Each row is a point on a landscape with many valleys, with its height.
A ball rolls from a point to the lowest of its 2 nearest points, and stops where none of them is lower. Distance is the straight distance between rows; heights are no part of it.
ravul: [ 56 174 127 110 109 145 174 118 119 104 105 121  75  70 117 148 126 166
 212 192 105  81 175 107 109  63 119 125 112 148 113 147 173 124 103  91
 105 152 107 170  97  96 134  94  75 133  80 117 156 186 167  85 107 131]  h=5.12
vot: [106 118 131 128  96  75 115  81 100 151 133  97 123  78 156  98 105 128
 121 101  71 188 150 151 168 179 100 100  71  95 143  94  54 128  99 103
 133  86 141 143  99 117 143 184 105  73  97 118  77 100 160 119 133  75]  h=6.09
Sodal: [124 137 110 114 132 150 164 194 120 103 103  93  90 108 102 126 121 141
 140 165 109  50 158 127 122  79 138 156 153 173 150 121 129  95  75 135
 167 128 111 118 108 125 114  85 119 136 115 144 200 179 144  69  91 198]  h=2.36
Ful: [112 124 117  90 145 116 107 125 126 120 142 144 119 146 132  55  80 167
  78 148 121 136 118  92 141  77 133 115 182 160 109  96  95 138 179 185
 167 184 145  93 192 154 133 163 104 145 146  68 167 105 170 171 173 155]  h=3.78
ranad: [129 151 147 175 129 128 128 147 111 123 113 163  69 136  79 139 190 103
 117 163 118 127 139 168 148  75 128 146 179 155 136 117 145 117 105 107
 162 132 182 104 102 111 150  85 136 143 166 149 128 113 139 174 115 137]  h=6.83
Ses: [180  85 120  99 181 154 159 193 153 125  99 139 147 129 123 144 131 138
 122 131 133 112 155 174 117 142 140 160 128 124 145 136 142 122 118 140
  43 136  72 106 130 102 115 109 125 123 144 167  97 102 120  98  92 157]  h=3.03
pok: [102 141 116 130 131 163 115 132 187  73 133 141 115 132 133 137 134 120
 129 141 126 128 125  66 110 133 145 140 168 138 127 110 138 117 127 144
 135 155 101 120 126 146 134 114 117 168 113 141 187 144  98 105 132 153]  h=4.93
rosi: [201 136 146 105 171 138 105 158 144 116  87 177 175 174 119 203 156 118
 181 147 134 104 157 165 116 108 106 142  91 150 142 118 198 158 112 105
 142 172 124 139  85 126  65  56 113 142 134 142  83 131 116 146 123 136]  h=4.34
Bifud: [137  98 114 190 102 119 151 100 137 177 153 123 164 187 124  90 143 150
 104  71 152 133  83 118 118 155 170 107 162 115 139 159 129 100 172 161
  40 116 189 123 126 149 103 140 142  95 134 121 142 131 149 140 125 119]  h=2.11
dav: [134 185 170 144 138 176  89 129 143  75 137 161  99 128 128 213 210  88
 142 163 128 136 156 118 136  91  99 150 117 141 128  90 175 168  69  95
 167 168 142 125  83 103 123  54 114 151 103 179 130 142 128 150 115 103]  h=6.34
zefo: [151 135 138 164 125 165 114 196 133 147 103 108 183 139 130 129 143 125
 142 101 138  48 105 110 136 104 154 147 221 165 144 166 157  78 163 167
 134 166 136 129 116 179  89  77 183 128 188 107 162 149 123 107 116 210]  h=4.97
Kuzu: [102 124  92 113 150 104 125 114  91 112  91 147 128 122 145 100  54 164
 109 162 122 111 135 116 127  47 105 123 185 152 117 123 113 136 155 153
 150 170 153 109 176 105 130 147 137 141 173  92 127  98 169 161 164 174]  h=4.23
sazit: [163 150 141 127 170 126 124 165 132 141 101 146 162 184 173  76 113 137
 141 162 118 105  72 142 121 108  92 158 126 117  89 172 161 128 149 142
 177 161 155 119 135 131  82  81 141 210 178 100  96  93 136 186 205 145]  h=1.20
relar: [112 123 113 131 139  87 109  94 109 102 145 132  87 102 127  89 116 105
  68 110 105 186 112 112 128 172 119 109  90 112 108 111  86 145 132 108
 145 106  94 128 195 120 188 190 177 135 146 102 149 107 107 138 150 111]  h=3.79
nagos: [168 134 137 133 168 122 111 180 151 150 101 145 198 201 137 125 154 122
 148 109 115  96  86 166 132 147 106 164 124 135 134 172 174 126 156 144
 146 146 110 144 117 167  72  83 161 169 180 118 100 111 113 174 171 149]  h=2.12
gafe: [113 118 124 160 128 161 146 161 146 163 106 131 188 176 165 108 128 144
 114 112 148  91 104 135 116 118 152 150 219 136 138 153 138  84 175 172
  61 166 101 116 113 182 112 113 159 121 178 107 128 104 141 139 140 169]  h=5.32
Tedom: [159 133 130 115 151 128 110 159 144 104 143 122 117 140 145 117 148 113
 128 159 121 153  93 135 146 156 117 149  73 112 108 150 116 153  86 123
 189  94 126 113 128 116 127 103  96 175 115 152 119 115 117 142 177 101]  h=5.19
vev: [142 110  93 130 129 120 141 145 106  86  97 119 108 135 169 112 104 144
 105 200 133 120 130 125 150  63 110 153 213 138  94 123 127 143 120 137
 134 140 190 100 124  95 135  79 115 157 152 122 127 113 163 167 163 150]  h=4.69
Papu: [169 134 131  84 148 132 129  74  68 154 137 124 159 141 164 187  89 132
 135 110 169 155 161 144 129 137  84  79  55 114 168  54 115 143 126 126
 121 137 124 137 165 119 179 161 150 121 124 119  78 132 108 121 108 122]  h=6.47
kob: [138 142 154 169  78 124 178 153 143 192 147 104 121 136 107  82 197 125
 171 104 103 108 105 153 125 156 143 135 117 102 122 192 145  96 117  95
 128  47 156 131  72 114  84 113  95 127  97 140 115 151 113 125 108  75]  h=2.20
Melap: [109 113  92  82 165  94 132 114 121  63  97 150 103 111  92 133  76 140
 110 181 119 128 155 114  99  97 124 132 121 167 113 120 116 147 123 107
 125 141  54 145 183  75 154 145 151 111 131 146 175 142 129 114 137 157]  h=7.22
Mazak: [138 169 161 134 105 109  83 101 144 146 160 141 111 139 103 100 149 116
 132  98 144 153  68  91 128 144 136  99  77  97 108 122 140 152 122 110
 211 116 184 128 125 155 120 150 126 154 128  95 125 116  80 157 158  93]  h=6.77
Patad: [161 104 118 127 156 136 100 145 115  74 115 136  95 137 141 167 142  96
 106 166 135 129  98 159 156 127 130 164 116 122 104 153 169 168  93 139
 156 137 142 137 147  87 148  73 201 165 171 158 101 130  91 139 145 155]  h=3.55
vigav: [ 94 144 121 100 115  95 130 119 168 141 141 132  97  96  96  67 127 138
 116 135 102 121 115  85 103 122 142 140 129 130 109 160 101 111 153 118
 153 122  84 136 166 149 134 203 132 124 124 112 185 114 119 145 163 130]  h=2.81
ruged: [109 143 134 153 101 102 164 152 104 161  78 145 156  94  71 157 136 112
 171 114 134 101 166 122 117  94 150 107 181 185 122 188 156  77 167  94
 118 144 101 188 145 156 130 138 144  61 169  90 175 115 131 125 108 154]  h=3.21
ven: [ 80 136 109 148 116  68 106  58 122 131 128 142 115 114 129 107 129 117
  93  57  90 201 139  94 119 168 128 107 128 115 147 105  92 143 141  94
  98 135 104 166 129 122 170 207 163 114 116  87 157 110 122 136 116  92]  h=4.22
vuk: [106 144 130 181  79 114 108 122 113 104 144 109  51 126 129  82 150 100
 111 145 145 156  59 108 147 110 158 125 145 100  79 165 150 141 141 134
 127 108 199 139 160  90 163 117 181 182 149 115 152 120 107 189 157 117]  h=4.12
rodi: [191 126 150 143 176 147 128 156 108 129 121 145 134 152  96 167 179 107
  98 117 129 160 163 168 156 159 109 125  95 140 162  86 115 158  90 119
 150 102 120  84 118 134 145  87 113 110 130 155  96 105 118 120 107 100]  h=5.67
pesat: [175 141 136 111 158 127  97 162 160 105 103 158 148 169 154 164 157  98
 173 167 127 134 116 150 139 131  97 164  78 102 113 154 176 155  92 109
 170 139 134 154  97 110  87  69 107 179 111 135 100 120 114 170 168 110]  h=4.80
ber: [103  64 126 139 104 135 123 135 139 188 171 121 161 139 167  83 104 151
  74  64 131 138 114 162  97 163 151 139 160 104 163 125  92  75 143 157
  76 141 102 103 111 196 129 182 128  83 114  98 122 122 157 107 109 130]  h=6.16
Sor: [ 93 134 121  79 111  46 139  68 110 146 120 148 150 125 118 104  62 182
 143 111  97 115 173 132 144  72 129  93 135 170 161 135  91 116 172 134
 145 178 145 170 143 136 103 187  95  91 141 105 130 122 181 147 160 138]  h=4.63
nufof: [148 120 169 153 120 186 127 131 154 155 143 121 142  97 110 172 216  96
 130  66 124 140 171 119 120 170 167 118 143 128 145  88 146 147 115 111
  63 104 119 103  88 126 129 109 108  99  51 151 104 122  91  91  41  81]  h=6.00
lim: [ 39 180 129 128 107 117 150  92 117  98 127 129  58  82  80 111 133 151
 197 180 127 101 170  94 117  65 171 119 137 155  90 137 156 104 143  94
 127 141 107 187 134  87 146 144  93 145  96  96 200 171 146 111 110 109]  h=4.74
pil: [155 155 156 119 130 126 126 186 101 141  90 133 180 146 143 105 137 123
 187 176 172  71  67 156 135  90 102 154 143 132  79 218 174 107 159 151
 179 150 160 168 152 138  96 112 172 160 198 101 114 141 129 165 163 180]  h=2.22
nemov: [ 95 143 148 167  72 110 114 143  78 124 110 106  90  91  89 102 143 103
 145 137 175 108  68 134 138  87 170 128 180 120  79 185 160 114 159 122
 152 111 191 153 149 115 154 149 216 125 153  96 143 144 109 157 124 154]  h=3.61
zukif: [154 125 148 147  85 126 175 159 172 161 135  86 127  88  93  81 194 119
 170 122 133  94 122 145 130 134 180 154 156 131 113 202 115  82 108 136
 141  75 156 167 101 127 103 142 127  91 109 128 167 181 121 108  87 130]  h=2.85
talu: [130 168 153 183 155 134 125 146 161 111 128 171  93 165 116 172 232  83
 125 136  83 128 159 150 134  99 125 151 144 155 129 135 152 131  94 108
 148 161 161 124  72 102  93  48 142 166 160 189 149 119 131 167 125 110]  h=6.60
Kosu: [102 115 133 124  88  74 160 105 113 142 105 137 108 101  89 107 125  84
 146 126 106 135  63 150 144 157 129 125  87 126  95 203 143 110 127  75
 122  87 116 190 147  90 147 172 177  83 173 113 105 123 112 151 143  92]  h=7.12
Puso: [159 138 127 164 159 111 119 156 164 131 192 154 122 222 137  57 167 140
  68 112  81 129  69  96 143 160 127 116 140 148 113 145 139 135 149 172
 173 145 145 106 131 148  60  62 153 208 176 150 181 127 114 154 185 135]  h=4.44
guz: [117 103 114 145 120 106 116 106 160 110 135 124 121 110 111 106 128 105
  96 107 121 147  94 104 102 165 151 159 136 123 109 162 112 130 132 115
 118 102 113 138 158 137 143 176 183 106 140 137 165 136 101 128 120 145]  h=3.31
beva: [143 149 133 131 121 198 130 151 147 114 136 118 133  92 156 199 177 115
 176 149 146 107 166 135 127 127 107 151 110 107 136 110 176 159  85 104
  68 106 110 116  58  91 135  70  87 132  41 182 104 155 138  83  73  97]  h=5.80
bemaf: [163 133 160 180 107 138 167 144 114 197 127 123 156 185 105  91 190 123
 138  98 153  92 119 143 134 132 174 120 159 123 135 161 147  80 159 140
  89  92 190 104 103 141  85 115 111 130 151 127  99 124 119 142 115  97]  h=1.36
sape: [151 123 135  78 201 160 103 129 145 134 171 166 162 207 161 128  84 173
  75 122 154 150 137 110  92 137  98  98 106 144 123  97 123 148 136 167
 170 183  91 108 156 177 112 130 107 171 136 121 147 122 126 146 187 158]  h=7.26
dasaf: [134 108 131  82 117 108 145 124 131 178 144  97 132  64 111 103  73 159
 147 122 130 121 143 202 141 137 125 137  68  85 145 148 105 127 124 130
 120  88 106 145 150 114 122 181 111  70 114 130  58 112 132 102  91 138]  h=3.86
rer: [161 143 161 166 106 154  95 104 127 150 135 122 128 133 122 183 202  73
 148  85 156 152 117 119 146 155 125 110 103  92 132  96 148 162 105 107
 124  80 175 122  78 126 135 105 112 114  65 146  82 135  89 131  95  61]  h=6.25
Fidur: [ 77 156 128 108 114 126 135  70 143 128 171 124  90 128 177 111 112 140
 153 173 118 155 163 113 114 139 117 105  76  96 109 120  94 126 134 127
  99 136 118 138 137 102 132 169  80 185  90 156 118 128 115 146 143  66]  h=3.85
rosup: [ 95 137 119 107 116 140 116 123  88  63 119 121  73  84 147 175 126 117
 123 200 142 175 158 127 156 102  90 134 121 127 121  69 110 149  84 100
 125 112 126 123 112  77 211 111  93 142  83 140 136 142 150 133 123  99]  h=6.45
sani: [ 84 114 120  88 103  89 114  85 131 138 153 139 138 116 166  90  73 171
 137 135  97 137 151  89 162  92 127  77 123 140 131 113  74 128 170 178
 157 194 164 113 168 137  92 180  61 139 120 103 129 116 173 170 179 111]  h=4.24
sim: [ 99 135 115 129 114  98 113 118 149 134 150 132 120 112 106  42 121 152
  86 107 128 104 126  90 117 100 162 131 211 153 118 115  94 102 184 153
 171 142 136 115 174 189 129 188 152 129 117  54 223 130 153 147 155 159]  h=3.34
did: [180 140 134 127 168 120 110  90  54 174 132 139 161 176 131 142 104 137
 115  90 149 151 116 163 133 147 104  96  55 112 158  87 117 152 123 122
 142  94 156 117 174 131 142 137 145 121 169 113  52 102 123 131 149  90]  h=6.21
savi: [141 102 117 155 146 142 146 157 116 174 109 123 172 172 171  82 109 143
  81 124 144 104 106 173 130 132 125 156 163 107 146 133 118 115 137 174
 110 119 126  77 128 148 129 112 147 156 167 122  75  81 152 140 147 125]  h=5.66
mulu: [ 73 172 147 115 100 144  91  99 114  57 144 118  75  56 111 140 147 114
 126 171 139 164 131  62 162 132 135 108 102 118  97  72 104 164 104 115
 159 125 127 150 137  96 178 152  82 114  63 106 146 151 126 104 125  86]  h=6.17
gopov: [158  93 156  89 112 100 155 139 107 168 115 124 154  71  61 100 110 148
 139  84 126  98 132 170 126 136 157 123 114 124 124 157 138 102 157 110
  73 115 106 150 154 139 117 197 130  47 149  96  68  94 135 100  84 143]  h=4.32
nuveb: [123 123 141 154 133 105 136 122 181 125 117 153 129 117  74 147 184 115
 123  67 100 140 124 120 111 165 142 151 129 141 137 172 135 126 103 100
 104 125  77 152 113 140 132 142 160  84 142 144 156 112 100 108 104 123]  h=3.77
naseg: [108 112 126 155 112 133 143 134 115 187 158 112 146 178 162  65 109 155
  81 114 136 120 132 156 125 138 137 127 152 113 172 116  72  83 132 144
 130 100 134  68 100 168 122 147 108 126 120 105 109 104 159 134 150 103]  h=5.93
Bifip: [ 74 169 144 112 103 165 143 119 132 130 150 117  88  60 142 160 144 149
 204 178 141  93 159 141 127  86 116 156 109  92 116 148 172 145 104  91
 100 114 120 150  65 101 152 106  69 142  50 146 112 160 154 110 110 104]  h=5.46
Seden: [107  87 114 129  99 126 130  69 139 138 151 103 168 160 176 119  89 135
 131 101 157 132  83 119 115 147 132 109 119  99 134 160 121 105 174 165
  70 148 166 130 138 158 102 171 127 146 126 124 100 144 138 154 133 127]  h=2.73
Lidiz: [ 76 153 128 171  93 120 120  71 141 151 128 124 108 103 129 141 134 114
 147  62 133 174 171  98  76 133 162 111 175 122 149 104 106 136 128  89
  81 111 118 140  83 115 153 176 128 124  69 101 158 135 111 119  80  75]  h=4.62
kup: [ 96 163 149 159 119 145 106 146 172  62 149 137  64  91  92 147 189 105
 135 155 128 139 125  82 150 108 166 156 153 131 113 141 141 141  83 128
 171 134 140 135 110 106 134 107 122 156 105 152 187 153 112 125 115 116]  h=4.64
pupem: [193  80 128 134 189 139 154 160 115 154 171 145 165 204 103 136 164 148
  77  84 118 156 138 163 125 176 133 106  99 163 170 109 107 135 111 142
 126  99 120  99 121 162 112 102  95  91 132 168 126 123 149 107 123 114]  h=5.38
zuko: [ 97 177 138 139 120 114  93  76 164 107 142 173 104 126 112 118 158 112
 102 103  89 180 118  42 158 123 118  99 152 138 118  70 114 166 133 110
 152 169 133 125 137 137 167 140  93 137 125  88 177  92 134 160 165  78]  h=4.94
feb: [151 100  97 110 171 133 130  99 134  85 120 157 165 162 152 179 108 134
 100 117 124 173 127  99 111 139  93 114 135 150 135  94 135 165 132 152
 108 164  97 128 157 136 162 106 157 105 160 127 147 125 120 138 149 172]  h=3.22
Gifem: [158 126 126 116 145 175 154 103 113 154 147 114 140 159 137 169 108 135
 138 128 186 141 180 160  96 166 128 116  86  98 155  85 134 123 132 139
  88 114 108 122 139 116 143 135 124 132 109 147 102 150  80  99  74 140]  h=6.74
lamig: [146 125 128 163 105 143 121 186 114 118 115 109 129 137 176 115 154 129
 139 166 155  93  98 156 169  69 136 171 218 120 107 141 168 107 143 159
 127 127 206 109  91 111 122  62 143 184 156 133 110 124 149 167 142 161]  h=5.10
modo: [140 121 103 148  86 121 123 137 107 130 153 101 124 128 174  86 127 113
 110 141  98 156  80 120 142 180  98 125  66  76 105 138 111 127 100 107
 182  35 152  92 114  98 129 103  90 155 118 139 101 122 133 133 170  55]  h=5.51
Kud: [ 95  95 103 108  74 149 141 113 108 111 121  82 123  79 164 174  81 134
 144 143 114 141 209 144 139 142  90 120 103 108 151  57 105 133 116 117
  45 121 119 128 128  65 154 119  71  78  58 154  88 153 149  87  58 110]  h=7.40
vam: [119 137 141 113  95 129 154 109 141 200 144  77 106  55  99  98 123 135
 166  99 136 113 132 156 120 144 158 118  97  68 129 150 119 112 141 118
 130  77 136 158  79 145 119 175 110  94  91 104  72 134 122 107  85 120]  h=3.36
zop: [133 137 132 124 101  95 103  74 106 170 178 122 120 141 130  88  90 138
 119  80 129 146  72 103 109 188 131  93  36  94 105 150 108 128 149 109
 165  87 144 146 176 156 111 195 162 148 144 111 118 133  98 129 165 102]  h=6.98
bezun: [113  98  98 136 110 133 147 110  83 103  96 116 100 122 166 175 121  95
 124 156 153 158 150 149 129 110 103 134 145 119 138  83 134 133 113 109
  63 110 145 122 122  74 197 127 139 138 126 138 105 116 120 149 109 110]  h=6.73
pafe: [112 159 150 126 133 143 174 147 175 199 129 144 134 129 118 131 143 135
 159 121 119  91 158 158 108 131 127 142 133 122 169 162 132  82 126 114
 124 118  76 114  74 157 103 138 101 130 109 127 112 100 125 107 133 107]  h=3.06
Bodo: [134 182 162 142 125 134 139 196 162 152 130 132 110  91 111 109 200 127
 167 152 125  87 128 160 134  76 147 167 158 140 136 178 134  86 104 126
 201 117 124 139  91 141 112 101 126 158 146 124 173 134 128 140 132 145]  h=3.51
papag: [127 135 146 148  88 133 126 113 118 166 138  98 119 100  84 131 132 130
 143  91 166 106 118 106 122 116 167 102 159 120 140 113 132 125 135 120
 162 110 188 126  78 168 121 159 127  94  92  95  97 157 115  96  84 139]  h=2.80
somip: [186 100 130 164 173 118 105 160 117 119 122 128 154 192 147 119 157 102
 104 117 116 121  77 157 162 158 133 163 105 118 122 166 157 167 134 156
 135 118 151 137 157 119  92  52 207 181 191 154  83 114 105 146 155 139]  h=2.88
Kagut: [110  54 112 100 111 137 114 133 123 145 136 109 165  89 147 116  43 154
 105  71 129 120 139 162 100 158 136 139 130 101 152 103 108 100 143 169
  49 146  98 110 169 157 122 204 134  54 122 119  91 125 148  96  56 165]  h=6.39
tozor: [160 103 123 160 113 187 121 169 137 113 118 112 147 127 144 172 168  93
 101 102 129 120 158 102 158 139 148 137 184 131 161  58 129 126 116 129
  82 113 140  77  71 156 132  69  92 104  86 158 119 121 121  97  83 116]  h=5.74
Kosul: [119 150 152 126  93 121 137 165  79 150  84 108 156 101  92 134 106 126
 192 146 176  69  84 141 115 101 130 130 142 127  88 195 172  92 173 130
 153 130 141 160 159 152 124 155 185 112 181 109 118 147 116 137 133 183]  h=2.96
nor: [ 76 115 111  73 122  90 114  68 162  85 132 140 121  73 129 115  75 148
 130 139  82 159 152  93 143 151 115 113  70 131 117 134  93 148 139 123
 104 176  72 169 183 108 134 199 106 107 104 136 158 124 132 121 145 117]  h=6.65
seka: [100  87  87  97 132 106 150  89  83  64  91 149  93 112 140 161  81 106
 125 174 138 142 141 149 131 104 114 124 112 152 112 117 154 136 111 106
  85 147 113 161 164  50 179 136 180 113 147 130 124 151 122 133 123 138]  h=6.99
gavub: [140 153 130 148 100 135  74 108 109 113 129 126 116 130 123 165 140  85
 146 129 176 147  90 112 158 111 119 114 115  99 118  99 165 152 110 116
 188 122 191 124 109 126 148 103 133 135 124 125  92 130 100 149 134 127]  h=6.53
kavi: [ 97  79  77  78 127 110 134  90  97  92 127 118 154 106 134 146  45 159
 126 128 108 168 192 134 118 143  99  97  97 140 151  73  75 144 114 148
  98 144 102 144 156  98 142 152  88  67  90 140 135 164 160  83  90 146]  h=7.18
vabi: [108 120 119 166 103 105 121  81  86 169 140 112 137 156 149  72  98 137
  94  72 117 133  55 133 112 158 136 113  95  89 117 156 114 125 172 135
  96  94 164 143 191 144 131 194 213 127 188 109 107 114 131 136 145 116]  h=7.17
Dovan: [111 106 112 101 152 123 123 107  84 148 128 133 178 145 132 149  34 184
 116  91 155  92 129 140  78 121 120 117 126 146 161 107 112 126 170 165
 111 157  95 128 192 162 139 184 178 107 169 132 107 130 144 112 130 182]  h=6.84
sono: [184 120 146 145 162 141 119 177 144 140 107 138 162 182  86 178 182 114
 136 105 107  77 144 135 136 109 166 141 170 170 162 142 157 100 146 158
 133 173 139 140 114 156  55  54 150 126 201 155 135 135 113 124 105 173]  h=4.57
feki: [166 158 142  95 168 127 116 112 171 111 119 179 179 160 138 208 136 130
 149 109 124 150 134 108 120 114  79 107  99 161 143  84 160 173 105 104
 154 179 100 127 103 140 119  92 103 112 132 131 118 123 132 134 150 141]  h=3.81
tosu: [188  89 112 118 196 148 145 155 142 132 124 168 166 188 122 169 129 161
 100 107 126 111 145 137 106 110 153 140 164 195 160 126 137 130 132 159
 116 170 102 129 109 168  75  89 127 105 177 169 159 135 153 118 132 182]  h=4.17
foru: [119 134 107  79 108 136 133 127 129 123  90 123 139  98 104 178  65 143
 191 123 141  92 133 128 137 104  83 101  95 132 156 113 158 140 113 109
 133 158  87 131 119 122 136 132 111  98 118 118 102 130 137  81 113 157]  h=4.41
fono: [145 113 141 121 141 163 157 164 137 174 121 119 132 115 121 110 157 115
 146  98 137 113 167 172 119 150 148 141 138 102 158 124 147  90 131 112
  38 124  80  96 117 130 145 137 108 111 126 136  81  80 108 113  86 111]  h=2.39
Kuv: [131 128 130 112 128 122 145  82 136 144 135 116 128 176 172 118 109 136
 171 163 149 127 119 127 101 136  99 121  81  87 109 158 144 106 139 131
 119 122 149 138 114 125  91 148 108 169 123 141  98 134 117 157 161  94]  h=3.32
Tofe: [100 125 113 112 122 116 147 123 132 114  68 147 154 108 102 181 101 119
 173 117 132 112 112 124 114 115 110 116 145 152 132 164 168 125 153  97
  70 168  88 160 130 115 137 145 164  83 176 121 122 118 116 130 125 159]  h=3.84
Zir: [120 133 119 135 112 141 145 176 119 141  80 105 119  98  71 154 128 128
 168 129 127  48 139 134 109  96 146 136 164 166 151 153 154  89 120 117
 128 137  95 136 134 146 113 117 135  94 140 125 159 153 121  75  85 196]  h=2.51
tizif: [103 154 129 156  91 115 115 103 113 127 144 103  93  90 147 127 151 103
 115 124 117 182 131 111 148 164 105 115 111  92 128 100  77 131  96  96
 137  54 149 113  98 121 164 146  98 130  73 126 106 114 135 127 139  59]  h=5.82
nure: [123 178 154 127 137 179 107 113 140  79 144 140 136 115 163 214 171 101
 160 168 147 133 159  91 110 129  69 130 103 130 122  80 145 175  85 105
 121 136 116 123  89 107 142  77  84 154  51 151 132 168 124 112 117  95]  h=6.08
sove: [131  65 106  92 132 139 129 144 103 132 100 112 179 118 111 132  51 162
 113 108 138  88 108 146  87 134 127 149 127 141 134 141 138 126 168 137
  57 140  83 123 211 131 114 165 173  61 164 151 110 142 140  94  87 193]  h=6.62
sogid: [164 120 117 121 192 168 159 135 114 105 115 136 128 154 165 163 119 135
 106 201 142 165 199 146 109 118 109 123 122 145 109  73  91 140  93 130
 110 117 130  87  81  95 133  83  78 146  83 171 130 137 154 122 117 102]  h=0.56
rur: [153 113 127 146 168 149 105 152  92  31 126 130  83 137 137 166 129 100
  72 179 135 166 136 127 164 109 121 130 161 142  95  89 146 187 102 159
 176 144 156 102 156  91 159  39 178 180 167 147 134 138 102 134 126 175]  h=4.10
poku: [126 105 104 129 157 150 110 164 129  42 127 112  87 144 144 127 102 123
  94 179 125 112 112  71 137 121 134 144 155 153  97  99 133 149 116 158
 159 154 128 109 154 115 131  78 144 185 127 145 184 151 107 115 129 190]  h=4.56
vid: [ 74 126 104  84 113  95 100  74 108  66 130 131  82  86 112  95 106 127
 108 164 115 175 156  76 185 133 154 105  95 138 107  80  82 158 151 133
 135 159 123 163 183  86 168 161  76 124  88 109 174 141 142 130 129  80]  h=6.41
Zis: [106 132 129 173 115 113 110 159 186  84 108 129 108  73  82 159 191  85
 127 106  99 125 114 105 145 126 166 167 185 162 134 189 134 131  93 126
 145 142 105 152 105 133 123 117 172 107 147 141 187 135 113 108 117 149]  h=4.21
zaze: [ 76 174 126  88  92 156 121 109 133 116 125  89 110  58 120 171  76 144
 205 121 118 110 149  86 133 113  84  86  72  95 164  92 153 166  97 102
 157 142  98 136  93 126 139 113  78 103  53 109 114 161 142  60 104 129]  h=4.86
Sufa: [184  97 105  96 200 141 129 187 140 125 105 139 167 134 125 150  95 154
  96 142 150 126 148 168 129 120 116 148 128 147 157 125 116 146  94 147
 152 129  77  84 124 136 116 106 116 141 142 147 118 105 143  97 131 180]  h=3.63
Siv: [ 44 168 130 141  90 119 124  94 154 116 139 109  70 100 141  99 137 127
 153 143 136 140 152  82  97 116 155 128 155 103 114 143 122 116 137 112
 104 121 119 149 116  87 160 167  98 169  88 122 173 137 122 148 117  78]  h=4.30
Banu: [185 139 149 130 158 156  99 144  74 182 138 117 165 161 148 155 145 106
 104 106 164 152 140 175 136 179 107 109  87  97 163  66 114 139 127 121
 140  86 136  75 116 162 144 114 114 123  99 114  56 106 112 130 129  92]  h=5.95
Viri: [153 127 149 140  79 113 156 131 141 154 119  97 141  86  63  96 165 136
 160  97 138  87 119 126 128 102 176 125 183 163 112 160 113  97 142 138
 176  98 173 151 119 174 102 163 143  62 111  73 182 184 136  87 105 157]  h=3.33
vanod: [111  88 128 108  86  99 119  74 112 154 133 109 162  69 148 128  83 134
 129  58  80 174 172 155 158 176 121 112 103 110 163  89  79 122 143 135
  77 141 144 151 110 141 128 204  95  46  91 114  76 108 167 118  97 115]  h=6.32
zufa: [133 112 104 122 156 102 108 128 137  76 152 130  85 116 116  92 131 103
  56 160 100 185  99  99 155 160 128 128 125 142  81 131  93 174 121 136
 168 108 112 104 196 121 165 120 149 138 140 117 175  86 118 142 174 134]  h=4.20
tor: [137 111  96 122 140 161 161 157 113 103 111 104 117 137 141 134  89 161
 133 180 136  95 176 135 111  90 134 136 157 156 136  91 113 109  91 128
 124 122 133  95  96 121 117  85  80 131 101 144 147 160 153  97  91 148]  h=1.59
Vopos: [128 133 142  77 156 125 109 128 157 162 159 143 151 152 135 120  65 173
 125 122 165  98 116 133  87 137 116 120  96 124 138 139 117 112 168 151
 154 157  71 113 166 189 114 177 145 148 126 120 131 114 116 126 176 165]  h=7.06
vifet: [139 137 112  94 161 131 101 104 127 106 119 131 162 136 192 166  98 116
 104 145 126 190 128 107 139 146  75 105 111 113 112  82 100 158 117 145
 150 153 129  97 141 129 156 120  91 151 125 120 113  98 134 154 182 117]  h=2.52
tegut: [165  84 121 124 168 122 151 147 157 135 185 127 142 175 128  83 124 144
  72 110 108 152  98 145 105 210 126 146  93 135 133 159  90 119 105 142
 152  83 106 111 154 164 113 133 127 125 134 176 156 135 127 113 142 132]  h=5.08
tebi: [148 113 103 168 145 115 143 136 111 123 179 145 123 213 124  69 136 155
  69 102  98 140  73 110 114 186 119 110  93 130 117 143 125 130 128 144
 156  93 124  96 156 128 107 116 166 156 176 153 167 148 112 138 159 112]  h=4.79
nedaz: [168 130 127 119 193 148 137 136 124 124 134 140 124 201 203 114 103 139
  86 194 126 157 143 121 123 117 100 122 126 122  92  83 107 145 122 152
 149 139 162  80 107 120  97  79  84 187 127 144 115 108 147 168 174 109]  h=1.65
sesu: [114 114 137 165  89  86 150 100  73 180 100 124 137 137  88  89 132 115
 134  75 122 128  73 142 115 159 154 106 116 121 109 189 129 100 184  93
  67  97 148 167 162 117 127 190 186  90 192 112  98 107 123 149 109  96]  h=7.33
teb: [112 134 127 178 109  82 105 119 163  84 138 149  87 107  93 101 185  97
  77 110  84 178  77  75 156 162 140 116 133 132  98 147 102 165 102 114
 177 115 146 122 133 131 153 116 145 123 129 105 173 105 118 142 165  87]  h=4.58
vut: [126  99 111  87 145 127 166  83 100 162 148 123 145 132 109 134  75 172
 149  95 125 124 207 159 118 130 126  90 113 132 172  79 111 132 170 141
  70 133 107 145 138 129 142 160 110  72 108 137  98 142 130  78  76 133]  h=6.97
Fetul: [ 92 108 119  71  99  73 146  82 149  97 114 141 135  78  98 126  83 114
 136 151 113 137  95 127 146 133 128 125  82 143 103 187 118 133 132  96
 111 124  94 197 173  89 130 190 148  65 130 130 134 143 134 116 148 126]  h=6.88
Kizos: [156 112 124 147 116 172 111 186 142 121 116 103 130 127 167 154 144 103
 128 148 149 105 133 139 149 115 130 171 190 100 147 105 151 120 126 135
 122 120 150  85  67 135 135  79 110 168 117 150 100 107 136 137 119 133]  h=5.45
Bazin: [150 160 159 144 158 127 128 186 168 140 145 132 104 159 132  63 171 125
 108 158 115  84  96 126 132 115 146 156 153 135 115 180 121  97 145 164
 186 123 136 124 129 142  89 107 168 203 171 142 175 134 103 148 171 155]  h=4.02
kom: [126 200 166 140 129 168 136 154 185 172 139 144 122 147 155 135 182 113
 163 158 129  93 153 151 104  99 131 164 146 130 150 150 149  90 106 103
 145 126 109 125  52 155  90  78  83 188 102 144 144 114 133 133 139 108]  h=3.60

For each start below, name the point where the ball stops.
Vopos -> fono
vot -> sogid
zaze -> sogid
dav -> bemaf
pok -> sazit
Papu -> Bodo
vabi -> vigav
Kizos -> vigav
